Each row is a point on a tangle of strands that fork, close into loops and nearly touch. The rows are in no order.
Points whose rows are less than 181 apart are linked; no others are. Some points are linked to none.
Z969: [  5  62 -24  22 -34  19   7 -66  63  63  52 -41  15   4   6 -39  71  21
  48  32 -38   0 -15 -15   5  33  -9  35 -25 -30  -3  15  -9  35   0  42
 -90]
Z174: [ -7   8  30  31 -53 -13  51 -16 -13 -86 -43  74  11  -9  45  26 -47  -3
 -58  -2 -54  59 -18 -11   5 -15 -15   5  14  82  31  27 -36 -58  -6 -35
  47]
Z201: [  6  81   0  19 -40  46  27 -19  14  72  48 -35 -13  36 -15 -26 -16  35
  32 -18  36   2 -17 -31  13  19 -42 -25 -13  -8   7  45   3 -12  32  30
 -36]
Z728: [  4  56 -20 -12  27  -3  -9  68 -31  48 -17 -41 -24  15 -42  34  35  48
  46 -43  88 -22   7  -6  28  51  65 -32 -23 -31 -32  26  28  27 -23 -31
  -4]
Z769: [-50 -45  28  56 -58 -70  11  -6 -29  31  30 -45  56 -11  74 -12 -41 -14
 -59  11 -39 -56 -23 -39 -17 -19 -60   8 -54  -3 -13  44  41  -2   5  31
  -1]
Z406: [-23  34 -10 -31   5 -46 -19  12 -38 -28 -19   7 -17 -32 -15 -37  17 -24
 -31  -9 -18 -49  57  78  13  55  20  -3  64 -58  -4 -20  27  28 -20 -20
  45]
Z204: [ 22  15 -76 -14  68 -17 -32  -4   0 -31 -26  11  11   8 -21 -59 -17 -10
 -11 -30  71  45  42  47 -58 -40  41 -26  16 -21 -11 -44  -5 -25   3   3
  54]
Z38: [ 17  20  46  25 -82  -7  14  37 -11  60  38 -58 -14  14  28   1 -44 -15
  -1  16  31  24 -21 -22  -1 -38 -72 -24 -65  18 -38  70  30 -11  36  15
   9]
Z950: [-17 -43  -1   2   7  74   8 -39  23  18  40  31 -16  12 -18 -21  42 -43
  32  39   1  -8 -29 -38   8  15 -65  19   4  38  36  20 -11 -42  22 -31
   2]
Z341: [ 53 -26 -24 -53  81  29 -54  46   7  -8 -35  -2 -26  19  14  11  24  -9
  57 -16  58  33  21  23 -16 -23  27  22 -24  -4 -27 -48 -20  38 -20 -32
  18]
Z766: [ 37  -6 -39  -6 -42 -23 -17  37 -31   0  -3   6   0   1  -2  -1 -38 -31
   7 -19  36  83 -39  19 -49 -88 -62  -8 -37 -26 -46  22  10 -29  54 -21
   4]
Z185: [ 23 -17 -23 -47  53  28 -45 -25 -53 -31 -31   6  22 -24 -11 -25 -19 -24
   4  32 -17 -24  -1  35  24  24  53  -9  44 -30  50 -44 -42   2  -3   0
  42]
Z431: [ 15  -5 -49   7  -5  12 -36 -26   7  15   1 -38  28   7 -23 -23  36  19
 -30  33 -26 -17  20 -48 -35  14  36 -43  49 -20  24 -57  22   2  19  50
   7]
Z752: [-16 -15  -1  13 -27 -98  14  31 -40 -13 -24   1 -18  23  28  42 -12  54
 -28 -50 -12 -40  -6  64  41 -23  21   6 -35  -9 -36  51  37   0  11   0
 -17]
Z692: [-21 -37  -8 -45  -3 -58  28   2 -16 -32 -24  10 -11  -5  34  44  13   5
 -52 -46 -10 -39  17  44  41 -20 -22  32   0 -54 -13  35  47  10 -36   7
  -6]
Z123: [  9  87  -2 -29 -51  10 -50  -2  43 106  34 -56   6   1   6  26  15 -23
  49  -6 -22 -25 -43   0   7  63  61 -51 -20   0 -58 -33  17  31  13   7
 -68]
Z91: [-22  52  31   8 -48   1 -32 -14 -24  25  46 -36 -25  22  18   4  33  32
  37 -17 -21 -46 -48  83  20 -14   1   4 -27 -26 -28   6  29  21  21  54
 -29]
Z943: [ 26  67 -56   3  15  61   8   3 -50  48  12  53  -1  11   9 -49 -33 -49
  -1  51 -10  20 -25 -47 -15 -20 -17 -14  51  -5  41 -45 -20 -64  35 -32
  14]
Z811: [ 14 -64   8 -61  13 -18 -19  16  88 -33 -76 -12  47 -34  -5  13  -3  21
 -58  43 -53  -6  18   2 -33  12  78  10  36  44  13 -75 -35 -21  23  52
   8]
Z189: [-27   3  37  22 -25  27  37 -20 -21  10  41  36  14   7  30   7 -59   9
   9  -4 -31  89 -22   8 -14 -40 -65  -7  -7  18  14  15 -62   6   4  10
 -38]
Z361: [ 15   6  16  54 -64 -42  37 -18  -4  15 -13  -2 -22  17 -23  26  14   2
 -49 -14  32 -14  -3 -16  40  -4   1 -44 -53  24  -7  36  30 -23  -8 -22
  16]
Z358: [ 42   5 -58  -5  49  29 -28   9 -17   4  14   6   2  26 -37 -35   7 -20
   5 -19  69  49  12 -10 -81 -55 -32 -20  -3   5  -7 -32  11 -46   5 -11
  69]
Z772: [ 38 -65 -11   5 -35 -51  16  10  11  -8 -33  22  -1 -20  -7  60  10 -16
 -24 -37  51  18 -14 -48  13 -33 -20 -13 -31  27 -23  49  22 -11  18 -46
  -7]
Z668: [ 29 -26 -66 -56  74  28 -63  46  31  -4 -48 -82  33  14   9 -17  26   8
  19 -13  45   3  40 -39 -68  46  56  -6  10 -24  27 -16 -13  67  -7  27
   1]
Z28: [-17  72  17  12 -50 -48  -2 -10 -17  49 -18  23 -14   4   2 -42 -44 -47
  -5   1 -18 -37  -8  77   3   1  22 -23  15 -15 -17  24  -3  -3  15   4
 -37]
Z249: [ 26  -2   0  -4  25 -34 -42   4 -76 -63  30  31  13 -13 -33 -22 -32 -44
   7  52 -12 -10 -61  60   2 -31  31  -7  37  21  40   4 -30 -70  53 -52
   3]
Z391: [ 31 -13 -23 -21   3 -66  31  35 -30 -37 -18  -8  -3 -35  14  67 -15   9
  -8 -56  20  24  17  93 -37 -45   9 -18  -8  -8 -77  40 -20   9 -40 -25
  29]
Z545: [ 19  53 -35  -4 -25 -51  -5  35 -43 -17 -32  40 -22   2  -4 -28 -68 -70
  -9  14  -6 -14  22  30   7  -7  21 -24  38 -29  25  37   2   1  27 -41
 -45]
Z763: [  3 -21 -32 -34   8  23 -33   4  35  81 -49 -16  -3  12  -9   6  57   7
   1  -8  72  12  13 -31  -4  16  36 -46 -37   4 -25 -48   1   2  -7 -32
  20]
Z171: [  9  53   7  47 -42  47  32 -18  22  50  50 -16 -36  33  27 -35  -5 -47
  36  27  -7 -38 -60 -28  14   5 -40  -1   1  -9 -21  24  53  -8  -5  53
 -66]
Z920: [ 27  -2  42  38   8  36  38   3  37 -70 -23   4 -14 -27  -7   7 -16  30
 -30  -4 -27 -17   7 -15 -37 -58 -16  26  13  50  24 -34 -13 -37   4  76
  37]
Z75: [  1   8 -19  44 -27  22  -1 -38 -12 -57 -37  87  -1  35   9   8 -32  28
 -38  -4 -48  45  -5 -31  17 -21  31  15   4  61   7 -32 -51 -44  -3 -47
  63]
Z569: [ -2  19  24  65 -56 -68 -26  35 -40  22 -27 -16 -23  25   0 -10 -24 -19
 -60   9  31 -16 -23  15   2 -36  13 -43 -32  14  -7  15  71 -39  14 -17
  46]
Z543: [-28 -15  48 -16  22  39 -24  25  14  42 -61 -20   4   8  17 -25  49   4
  11  35  15  -8  13 -37  31 -18  34  38 -10 -56  61 -11  29   8 -20  28
 -18]
Z762: [-21 -15  38 -15  34 -28  29  49   4 -51 -47  16  15 -42   8  76 -24 -20
 -47 -28  20  40   1  24 -36 -59  -6  -8  16  45  22  -9  -9 -45 -20  10
  27]
Z638: [  3   2 -34  21   6  65 -26 -27 -26  52  31  33   4  32  16 -10 -10 -27
 -15  23  -5   4   4 -67  -4  -6  -2 -11  13   0  12 -51  11 -52 -15 -31
  71]
Z806: [-43 -76  54 -11  46 -25  42  34  25 -41  26 -35  22 -16  41  35   6  20
 -48 -10  30 -12  53 -10  -3 -35 -23  30 -53   6  -7  37  26  -7 -68  26
  25]
Z608: [-11 -13 -12 -31  49 -23  -5  53  48  -6 -83  -9 -18 -17 -10   9  82  16
  23 -50  64   3  41  28  17  21  61  23  17  -6 -34 -11  10   7 -63  12
  34]
Z838: [ 40  21 -12  17  -2  30 -25 -34 -24 -56 -20  59   6   7  -6 -34 -43  16
   1  26 -28  62 -27  -9 -38 -38  40 -13  27  26  38 -31 -84 -44  36 -36
  29]
Z530: [ 26  -5 -44  24   5 -51  18  28  18  -9 -84  -9   9 -22 -28  37  60  50
 -38   3  27  12   7  15   9 -11  77 -49 -20   3 -36 -89   8  -7 -38  26
  22]
Z998: [ 67  15 -63  -7  58  22 -29  30 -33  -1 -11  11  15  18 -28 -58 -16 -15
  -8  82 -18  18 -24 -57 -21  -4  17   9  35  -8  51 -78 -24 -47  58  -6
  32]
Z626: [-11  -3  -3 -21   7   2  -6  41 -14  20  10 -33 -19  -5 -52  22 -16  11
  57 -58  83 -11  25  -5  14  27  -1 -20 -41   6 -42  95 -14  53  -4 -45
 -15]
Z786: [-55  15  54  12  12  -9  69 -53  67 -33  43  -5   0 -61  34  17  48  19
 -72   8 -39  -2  23   7  14   8 -38  40 -40  14  22 -58  17  34 -28  25
 -20]
Z428: [ 28  10 -30  22 -46 -96   2  20  -8  39  12 -14   9  17 -19  -7 -32  -6
  24 -35  14   0 -22   4 -10 -14 -20  -9 -29  12 -61  82  -7   2  63 -16
 -46]
Z493: [-37 -59  32  -9  -8  15  58  18   5 -66  -4  26   8 -19  12 -54 -35   9
 -59  68 -29  11  22 -37  50   7 -89  68  27   3  47 -14 -17 -19 -11   7
  45]
Z351: [ 15 -26  -7  19 -20 -52   4  48 -16 -54 -49  15  46 -19  40 -23 -58 -10
 -66  21   7  48  15 -24 -54 -64 -51  -2  51  21  16  44  17 -50  45   6
  79]
Z773: [ 11 -19  -6  12  -6  15   4  -2 -15 -23  56 -27   4  -2 -35  25 -43 -24
  63 -44   4 -14   5 -29  -5  27 -38 -12  -7  -1  -4  93 -33  59   1 -23
 -34]
Z935: [-23  46  13  18 -59 -18  25 -23  38  33  60 -33   6  -2  -6  48  75  26
  45 -34  -4  26 -55  11  66  66   4 -14 -57 -23 -23   1  12   4 -36 -16
 -64]
Z116: [ 20  -8 -16 -38 -26   4 -43 -12  14  23  -6  -5  -3 -22  20  53  73  31
  24   2 -68 -15 -11  -6 -20  97  70   5 -23  -1 -52 -13 -16  95 -23 -44
 -39]
Z955: [ 29  12 -39   6 -42  10  27 -83  53   4 -20  12 -19 -29 -24  -4  27  15
 -15 -24  15 -12  17 -22  21  37  54 -46 -24  -3  10 -30  -5  45 -17 -12
 -13]
Z636: [-18  42  60   9 -18  -2  88 -47  90 -27  16  20 -12 -53  26  51  -2  44
 -46 -34   5  14  11  29  18  13 -25  22 -34  61   7 -14  12   1 -26  46
 -15]
Z425: [  0  33 -19  32  23 -44 -19  46  -1 -45 -77  32 -17 -43 -25   6 -11  26
 -40  14  36  50  22  34   3 -26  87 -62  17   9   5 -77  17 -13  -8 -12
  37]
Z919: [-31 -48  13 -64  65  38 -63   3  38  19 -25 -22  12 -14  20 -22  54  11
   1  49  13 -25  54 -11   5  54  37  54  19 -56  14 -31  15  40 -24  21
  12]
Z873: [ 18 -21 -19  14 -20  41  27  -7 -16   3  14  -5 -13  25  31   0 -21 -10
 -21 -18  38  53  10 -11 -41 -73 -68  -4 -16  13 -28  23  26 -44  19  -7
  66]
Z495: [  3  20 -33   2  10 -28  -6   7 -10 -24 -36  -6 -31  13   1 -78 -45  27
 -41 -36  68  15  56  61  -6 -33  10 -16   3 -24 -24   7  18 -12  35  32
  46]
Z702: [  2  27 -32  52   4 -18  30 -30   2   7  80  31  14  50 -24 -37 -34 -76
  43  -5 -28  -1  -2  11  11  35 -15 -27  45  31  14   2  12   4  20 -33
 -58]
Z644: [  2 -13  13  -1 -20 -70  10  12 -13 -69 -39  52  -8 -26  -6  -2 -60 -38
 -20  -6 -17   4  19  19  28  34  11 -14  43  28  41  41  -8  33  24 -31
 -26]
Z777: [ 36 -39  -4 -13 -13 -29  26  22 -46 -14 -15  24   6   7 -14 -72 -52 -72
 -53  56  10  18   8 -13  31 -16 -21  25  13  -3  30  16 -47 -75  13 -45
  52]
Z61: [-42 -35  45  -9  53  52  -4 -43  20 -55  31 -13   7 -54  -6  21  28  24
   0  34 -16 -42  43   3 -12  -3   5  70  10 -30   2  10 -15  19 -73  47
   7]
Z31: [  4   3   9 -25  -1 -38  -6  35 -59  12  55  24  20  11  20  51 -32 -91
  38   3 -53  -8 -42  18  33  -8 -35  -3  34 -11   6  23   1  -3   7 -47
 -49]
Z76: [ 46 -22 -13 -40  37 -12 -27  17  43 -31 -61  18   8 -34 -14   7  22  29
   8   2 -50 -19  28  34 -24 -18  76  11  27  43 -19 -68 -66   6  24  18
 -13]
Z114: [-32  23  23  25 -10  58  -1 -44  49  46  15 -23 -10  21  -5 -14  37  81
 -21  14  22  -6  26 -71  15  42  15  -4   0  18  24   7  45 -16  24  12
  55]
Z616: [  5  50   0  26 -18  37  50 -61  78  20  22   6  24  -1   7  -5  38  49
   4  -4 -41  58   2 -27 -36  61 -29 -18  10  90  13 -26 -24   5  20   0
  14]
Z597: [-55   2  71 -15  -5 -48  61  -1  15 -38 -24  23   8 -53  11  91 -25  15
 -47 -40 -19  11  -4  48  -9 -11 -10 -12 -11  31   2  18  -5   8 -34   9
 -19]
Z989: [  8   8 -42   0   0  13   6 -12   8  28 -55  -3 -20  -4 -35 -41   4   4
 -25 -20  68 -18  47 -28  24  25  51 -28 -29 -47 -10 -31   5  14 -16 -17
  20]
Z946: [  1 -26  27  16 -23  51   3 -58  72   4  15 -21  30 -20  26  19  20  51
  -2  20 -55  25   0 -48 -52  -3  11   6  -1  50   8 -35 -37  16   4  59
 -20]
Z469: [  8  64 -24  58 -39 -15   4 -12  29  67  -3  37  -5  43  -5 -10   3  15
   1   2 -23  54 -23  -6  24  39  65 -55 -20  55 -21 -49 -18  10  34 -42
 -55]
Z928: [-19  -3  -9 -36  43  66 -28 -17  33  24   5 -39  -4 -20  17 -10  56  80
  41  12  -1 -43  32 -15 -27  38  45  70  14 -65 -25  41   7  64 -12  31
 -16]
Z808: [-32 -31  17 -30  10   6   3 -12  40  52 -67  25  26 -29 -39  10  42  28
 -30   0  41  29  32  -5 -18  28  31 -35  11  41 -13 -60 -39 -39 -16 -17
  43]
Z182: [ 27   2 -15 -43  40  23 -40  37 -12 -20 -55  38 -35 -18 -47  22 -30 -17
  55 -28  43  51  -8  47 -13  12   7  -9 -32  21 -42 -30 -62  47  20 -67
  -8]
Z518: [ 11 -23 -59 -46  61 -42 -20  17 -20 -39 -60  57  10   0 -61 -20 -46 -42
 -14 -24  80   7 -18  11 -10 -10   8  -2  13   7   7  19 -26 -56  45 -65
  10]
Z386: [  21   25    3  -40   21   26  -22   18  -41   28  -13   24  -16   15
   -6  -38  -57 -109   19   40   17  -74  -58   -2   13  -17   -4   15
   31  -14    5    9   -3  -39   -4   -6   -8]
Z896: [ 32 -17 -18  25  -4 -37  31 -13 -42  -3  66  35  25  19  26  -8 -77 -76
  18  44 -41 -25 -23 -59  27  10 -37  -6  53  -5  40  41  19  -3   9 -37
 -49]
Z828: [-34  -5  52  30   6  15  -8  18 -40  -1  45 -59 -13   8   3  28  19  33
  33  -1   6 -37 -11  25 -10 -16 -19  18  -5 -28   0  54  52  18 -25  54
   4]
Z111: [ 15  68 -20  32   0  13 -11  25 -29  59  34 -19  -9  39 -34 -51 -94 -34
 -10   4  60  -7 -19 -30 -48 -21 -29 -39  15   2 -31  38  39 -37  42  11
  33]
Z442: [ -8  37   4   7   2   0 -19  53 -61  32  63 -19 -11  -2  -8  19 -14 -50
  45   0 -19  13 -16  22 -15 -44 -61 -19  21 -23 -21  -7  17  -9  28   8
 -38]
Z464: [  0  46  32  -9 -27  13 -27 -10  59  14  26 -38   4 -19 -13  44  63  47
  77 -31 -33  24 -29  27  25  86  32  11 -29   5 -39  13 -21  83 -19 -11
 -58]
Z653: [-17 -42  -3  32   2 -43 -11  13 -10 -53  53  22  35  -1   7  47 -56  17
   0 -17 -20  25 -30 -27 -46 -51 -55 -25  38  61 -15  39  23 -17  69  13
  -7]
Z413: [ -5  14  37  -6 -12  -9  12  23  24  26   2 -41 -29 -21 -15  37  64  42
  14 -10  29  -7  10  63   4 -16  10 -27 -58  24 -29 -29  -9  23 -24   9
  21]
Z250: [ 13   8  15  43   2 -28  -9  57 -13 -28 -52   7 -29   3 -30   7 -14 -16
 -39   2  54  50  27 -13  -8 -19  23 -40  -4  13  34 -25  53  -8  -5 -24
  76]
Z995: [  6 -17  43  39  -2  33  41  10   8 -34  30 -42 -22  -7  -5  25  -5  61
  29 -23   1   0   2   0 -27 -58 -40  13 -23  24  -1  18 -13   5  -9  74
   3]
Z22: [  6 -72 -25  -9  17 -89  -8  41 -30   3 -22   0  60   1  32  -6 -18 -34
 -37  -8  -9  -1   2  -5 -26 -51 -30   3  32 -14   1  33  16 -43  26   8
  32]
Z458: [-12 -24  32   8  52  16  -2  48 -22  -6 -21 -26 -12  12  54 -34  37  10
 -10  11  -3  18  32   8  -4 -49   6  42 -11 -35  33 -49   4  16 -53  62
  21]
Z328: [ 17  -3  -7  52 -62  14  52 -66  33  10  53  -2 -15  25 -16  13  43  11
   6 -28   3   0 -10 -44  46  16  14  -6 -45 -11  14  15  10   6 -41 -25
 -28]
Z800: [ 28  19 -23  25 -13 -12   8  46   5  41  -2 -46 -18  44 -53 -23 -16 -50
  -8 -18  72 -31  -5 -64 -20 -11  -9 -14  -3   7  -8  63  63 -44  29 -13
  31]
Z37: [-18 -21  60 -36  24  27  -9   0 -19 -41  18  -1  -9 -23  21  64  35  24
  29 -12 -59 -31   4  41 -15  12  -4  60 -12 -19  -7  16 -32  44 -77 -11
  15]
Z117: [  9 -27 -23   5  29 -72   9  63 -33 -30   4 -26   8   3   0 -36  -7 -65
 -35  12   9 -29  38  14   9 -25 -42   0  54 -45  19  17  78 -11  10  17
  16]
Z389: [-68  -8  65  20 -26  42  32 -28  21 -33 -19  23   7 -12   9 -23   9  43
 -65  39 -30  24  13 -70  30  13 -41  85  -2  12  51  -6  -1 -29 -37  21
  34]
Z101: [-76  26  61  53 -56  -4  26   4 -31  46   5  -5   8  23  36 -33 -17 -28
 -52  10 -37 -11 -36 -14 -11 -18 -38  12 -50  15  25  16  19 -30  -7  22
  -6]
Z563: [ 14 -47  -5 -34 -24  17  -3 -33  53 -52 -48  31  27 -34 -15 -16  16  24
 -57  24 -57 -14 -13 -38  20  -4  41  27  33  17  21 -92 -43 -50  -5  23
  48]
Z179: [ 11 -68  36 -28  41 -23 -18  19 -21 -53 -34   4  25 -21  -8  31 -23 -34
  15  -6  22 -13 -21  30 -24 -28 -21  11  40   9  21  55 -18 -24  17  11
  26]
Z917: [ 32  67  -4   5 -19  50  -4 -19  19  80  26 -42  -4  55  10 -10   6  94
   4  28  55 -10  -8 -42  21  28  13 -32 -31  -4   1 -16  15 -40  44  39
  33]
Z906: [ 40 -14 -29 -51  43 -78 -13  48 -73 -29 -25  42  20   3 -36 -37 -49 -51
 -21  44  37  17 -30  26  37 -17  36  16  23  -3  28  13 -13 -72  41 -66
  22]
Z682: [-15   7 -35 -26  24  35   0 -40  35  12 -55  56  24 -19 -32  -6 -13  26
 -33 -21  12  45  22 -46 -23  42  21 -26  28  40  17 -52 -65 -17  34 -28
  17]
Z235: [-50   1  26  42  14  58  42 -93  73   5  74  15 -10   4   9 -12  46  66
 -19  25   5   0  18 -44  25  34 -35  39   1  33  19  11  48  -3  -9   8
   2]
Z420: [-48  15   9  15 -42 -53  14  16 -19  22   8  23 -13  24   4  67  56  24
  20 -62 -35 -12 -38  46  56  11  18  21 -41 -14 -37  23  10  15 -42 -20
 -70]
Z288: [  1  -1  -3  14  17 -15  -7  16 -51  20   5 -13 -10  32  10 -58 -88 -14
   2   3  48  -6  40  25 -30 -23 -23  -7   8 -21 -20  51   6   9  24  39
  14]
Z951: [  0 -33  -8 -14  27  26  10 -87   3 -13  21  53  15   7  -9  16  16   9
  -1  13 -49  16   5 -31  53  22  16  22   6 -27  45 -42 -44  -2 -35 -18
 -21]
Z870: [ 20  -9  -5 -54 -21  19 -37 -11  11  44 -11 -45   4 -15  38  52  18  44
  19  11   0   5  33   6 -10  42  85 -24 -33 -26 -42 -17  10  86 -18   3
 -17]
Z539: [ -3  47  17   4 -34  27 -27 -38  50  62  58 -54  10  31  42  -5  65  73
  55  34 -12 -28 -48   1  43  25  20  13 -55 -28 -15  -6  39  14  33  53
 -52]
Z252: [ 26  93 -46   1  25   8   9  18 -17  38  15 -43 -22  33 -48  -9 -14  52
  35 -52  48 -23   9  -1  -5  14  17 -39 -17 -29 -12   6  -4  29  48   7
 -39]
Z814: [-35 -86  44  50 -21 -35   3   7 -50 -48   4   8  32  -3  57 -19 -72 -28
 -48  59 -42 -28 -19 -39  -6 -16 -42  19 -30  17  23  27   4   3  -5  23
  18]
Z582: [-42  34  -6 -15 -24 -34 -14 -40   3  38 -21  24 -18 -18   3 -50   1 -20
 -25  11 -41 -46  32  64  37  41  14   3  17 -36  -3 -49  -3  29   2   0
 -23]
Z294: [ -2 -11  -9 -68  66  42 -57 -10 -22  57  -9 -12  38   0   8   3  17 -24
  25  22  -9 -41  11 -17  -7  54  43   8  22 -67  21 -36 -19  19 -38 -19
   3]
Z559: [-19  50  38  44 -40  49  44 -29  19  32  36  -2  -6  32  30   7  -5  71
   5 -11 -17  82 -13  -6  -1  -3 -69  -4 -30  71  -8  13 -23  -6  13  20
  32]
Z398: [  8 -43  35 -39  25  22  -8 -49  -8 -41 -19  37  19 -31  -2  20  10 -13
 -11  42 -31  -4 -43   6  36  11  37   4  17  18  65 -64 -54 -24 -11  -2
  45]
Z564: [-50 -24  27  -4   3 -20 -11  -5 -47  34  26 -32  23  -6  29  29 -18 -14
  16  15 -28 -43 -29  -2 -19  15 -57  39  42 -41  -8  90  63  13 -11  53
 -50]
Z822: [ -5 -31  -2 -49  21 -19  20  18  -4  -5 -48  14 -26   1  26  13  48  23
  -8 -56  39   2  42  48  18  -7  16  54 -10 -58 -40  11   3  17 -81  -1
   8]
Z736: [ 16  25 -29 -53  10  77 -32  32   4   1  29 -56 -24   2   1   6  63  50
  75 -59  14 -27  -2  17 -15  28  15  21 -12 -41 -52  23  15  65  10 -10
  -8]
Z882: [ -6  48  -8  36 -23   7  -4 -10 -35  57  15  -2  14  -6 -35   9 -31   9
 -14 -21  21  41  13  21 -31 -21  20 -77  -6  -6  -6  -4 -45 -18 -12 -16
  42]
Z130: [ -6  51   4  33 -42  16 -21  31  23  69   0  25 -27  49 -50   0  -1  -4
  29  -3  20  56 -42 -33  -6   5  10 -15 -46  69 -46 -28 -14 -26  37 -61
  -9]
Z401: [ 34  23  20  34 -55 -37  37   1  12  33  73 -44  -5  13  42   6 -24 -57
  29   1 -25 -43 -27 -30  26   0 -43 -12 -17  -2 -16  67  79  40  -8   1
 -67]
Z536: [ 20 -37  -6  22 -26  96 -13 -18  40  -1  54 -32   6 -12  15   5  50  40
  59  27 -47  20 -22 -61   5 -10  16  -4 -32 -17  -1 -13 -34  33  -6  16
 -42]
Z531: [-51  -7  30  -1   1 -13   7  57 -31  47  86 -28   3  21  20  33  30 -19
   7 -19 -31 -24 -16  27  19 -46 -59  11 -55  -4 -42 -11   1  -7 -16 -20
 -30]
Z36: [-19 -16  10 -44   1  15 -24 -34  -6  11  -8  32 -37   4   6 -30  13 -46
  17   6  -8 -62  33  47  29  37 -20  55  -2 -25 -14  40 -10  35 -15 -28
 -34]
Z641: [  5 -36 -28  13  22   2  12  14 -27 -67  22 -11 -21 -28 -23 -62  -8 -39
  -9  60  -1 -56  39  -2   3  -1 -62 -13  57 -31  37 -42  27 -10   8  23
  30]
Z149: [ -7 -27  12   2  60   6   0  16 -77 -55 -31  11 -14 -20  50 -30  -3  -1
   9  60 -44 -18  -7  52   3 -20 -33  48  38 -50  50 -19 -15   3 -35  55
  -3]
Z293: [-48 -15 -14  22  -6  31   1 -54  -8   8  33  57  -6  25   9  -8 -21  12
 -56   1 -25   2  22 -15  36  -1 -12  -6  27 -18  18 -59  21 -30   3  -5
  17]
Z687: [ 13  27 -28  15  12   2  -5 -62 -21 -32  57  22   5   6  -7 -43 -20 -48
  64  -8 -50  -4 -11  60 -16  45  -3 -13  40   6   5  12 -48  46   3 -22
 -50]
Z757: [ 12   8 -28  39 -18  -6  26 -58   1 -83  14  35  10 -14 -14 -37 -28 -19
  10  -3 -40  12  -9  25 -44 -19   9 -47  53  33  27  16 -52 -20  26   1
 -11]
Z863: [ 16 -10 -14 -18  30  58 -19 -41  11   4  25  15  -7 -13 -17 -37   8 -37
  81  29 -18 -43  -7   2   5  65 -14  41   3 -16  11  19 -73  57  -8 -15
 -53]
Z304: [-14 -20  25  18  -4 -27  38   4  17 -67 -41   4   9   3 -35 -14   8  48
 -53 -33 -30 -13  15   0  11 -49   5  36  35  -8  37  18 -17 -54 -12  48
  15]
Z24: [  2  16  13  27  -5 -26 -41  40   2  -1 -15  29 -24   8 -87  22  -6 -11
  52 -14  31  26 -27  17  -7   8  10 -35 -21  59 -30  -8 -20  12  39 -59
 -19]
Z999: [ 14  46 -23 -58  -8  -5 -54  60  12 108 -10 -33   9   0   6  22  53 -25
  30  11 -34 -20 -17  -2  -1   4  28 -33  -1 -14 -41 -55  13  26  14 -17
 -45]
Z744: [-33   2  22  14   2  22   4 -84  39 -31  14   4  -7 -35   5 -30  17   0
  14  22 -18 -25  -5  48 -16  15 -47 -14  29  26  13  -6  27  31  14  52
 -21]
Z41: [ 52  28 -41 -28   0 -29   0  75 -54 -18   9 -21 -24  18  25  52  13   3
  25 -69  46  32   5  50 -28 -18  -4  -9  -5 -49 -62  29  37  27 -28 -27
  29]
Z724: [ 30  39 -35   9 -28  -1  -5 -31  54  88  52 -21  37  41   8  -7  17 -23
  24  20 -57   9 -23 -48  -2  57  41 -47   5  29 -10 -52  16  21  34 -10
 -71]
Z910: [-53 -44  47  51 -20  40  30 -40  50   2  49  27 -16  17  42 -15  25  -4
   8  24  -2  12  -3 -35  17  31 -77  46 -17  72  17  53  22 -12  19 -18
 -16]
Z606: [ 22 -79  44 -12  -5  -5  24   5  17 -66  22  -5   6 -31  13  58   5 -18
  21  -5 -23 -14  -6   3  12 -31 -23  40 -45  34 -10  53 -64  16 -57 -17
 -13]
Z260: [-20 -46   8 -52  55 -22 -18  47  19 -70 -47  16  -6  -3 -34   3  20 -11
 -14 -12  28 -24  42  15  51  23  56  39  41 -25  16 -58   0 -20 -54  -4
  53]
Z251: [ 23 -31  -5  -4  48  43 -19  31  -5   5 -13 -35 -33  47  11 -38 -14 -21
  36 -28  81   7  35   6 -11 -33   5  27 -25 -39 -19  41  18  34 -15  17
  22]
Z694: [-12  52  39   1 -26 -28  21 -28  40  24 -33 -18   7 -25   6  22  18  98
 -46  10 -24  20  22   6   2  21  33 -45  -6  25  33 -48  11  25  14  52
  -4]
Z846: [ 10  -4 -15  -2  35 -37 -28  63 -34  13 -35  -6 -14  39 -49  18  25 -30
  43 -21  -3 -19  -9   7   8 -29  44   8  -4 -31  -5   0   6 -29 -38 -38
  -5]
Z925: [-24  -1 -19 -30  27  15  -8 -44   4   2 -44  58  10  -5 -42 -17 -10 -30
  -6 -40  27  -3 -22   3   1  20 -20 -17  41  14  35  -6 -22 -20  58 -36
  -7]
Z982: [-47 -38  21 -12  42   0  14 -20 -47 -31 -10  25  -9 -13  34  -5 -28 -11
   2  48 -23 -19 -13   5  22  22 -73  62  44 -30  39  27  30  -3   0  50
 -38]
Z263: [ 30   4  -7  12 -62 -13  44 -24   0 -12  16  35  16  11   7  30 -41 -38
  26 -48 -17  92 -36   0  13  -8 -45 -41  -5  24   5  34 -45  -1   4 -55
 -38]
Z45: [ -44  -39   52  -13   30   -5   35  -21   31 -102   10  -10    1  -63
    5   24   -2    2  -64   14  -16  -40   45    2   14   -7  -46   66
   -5  -16   14   -9   36   13  -70   28    9]
Z550: [ 23 -21 -54 -42  22  13 -57 -20  22  -1 -62 -51  15   0   8  32 -10  45
  -4 -26   7 -21  13 -19 -63  30 101 -36  -2 -30 -15 -12  -6  67   0  24
  -7]
Z78: [ 30  48 -31 -30  -5  42 -35  49 -54   8  35 -40 -13  11 -13  32  22 -30
  65 -68  -6 -12 -26  15 -17 -20 -22 -16  13 -65 -36   8  33  16   5   0
 -12]
Z779: [ 17 -59 -39 -16  37  81 -21 -25  27  -9  21 -38   2 -18  15  21  74  38
  54  25 -19 -36  12 -44 -23 -21  19  23  -7 -37   6 -33  22  28   2  35
 -30]
Z566: [  6 -49  20  40 -19 -11  23  29 -36 -58   9  30  -5  25  16 -40 -48 -27
 -48  62 -39  -9   2 -64  48  -5 -42  36  -5  44  45  20 -21 -48   3 -12
  43]

A tip is a point with one link. Name the tips that can be reached along the links from each point below, in the order of the rows.
Z182: Z766, Z800, Z999
Z762: Z806, Z351, Z641, Z606
Z252: Z950, Z773, Z401

A piece is two or more points that can be reached from each other along the links. Count, over all rows, the pieces, the separate loops (a circle has one, a figure eight two, a Y none), the forks (points with three links) and the tips (points with one).
pieces: 5
loops: 0
forks: 17
tips: 27
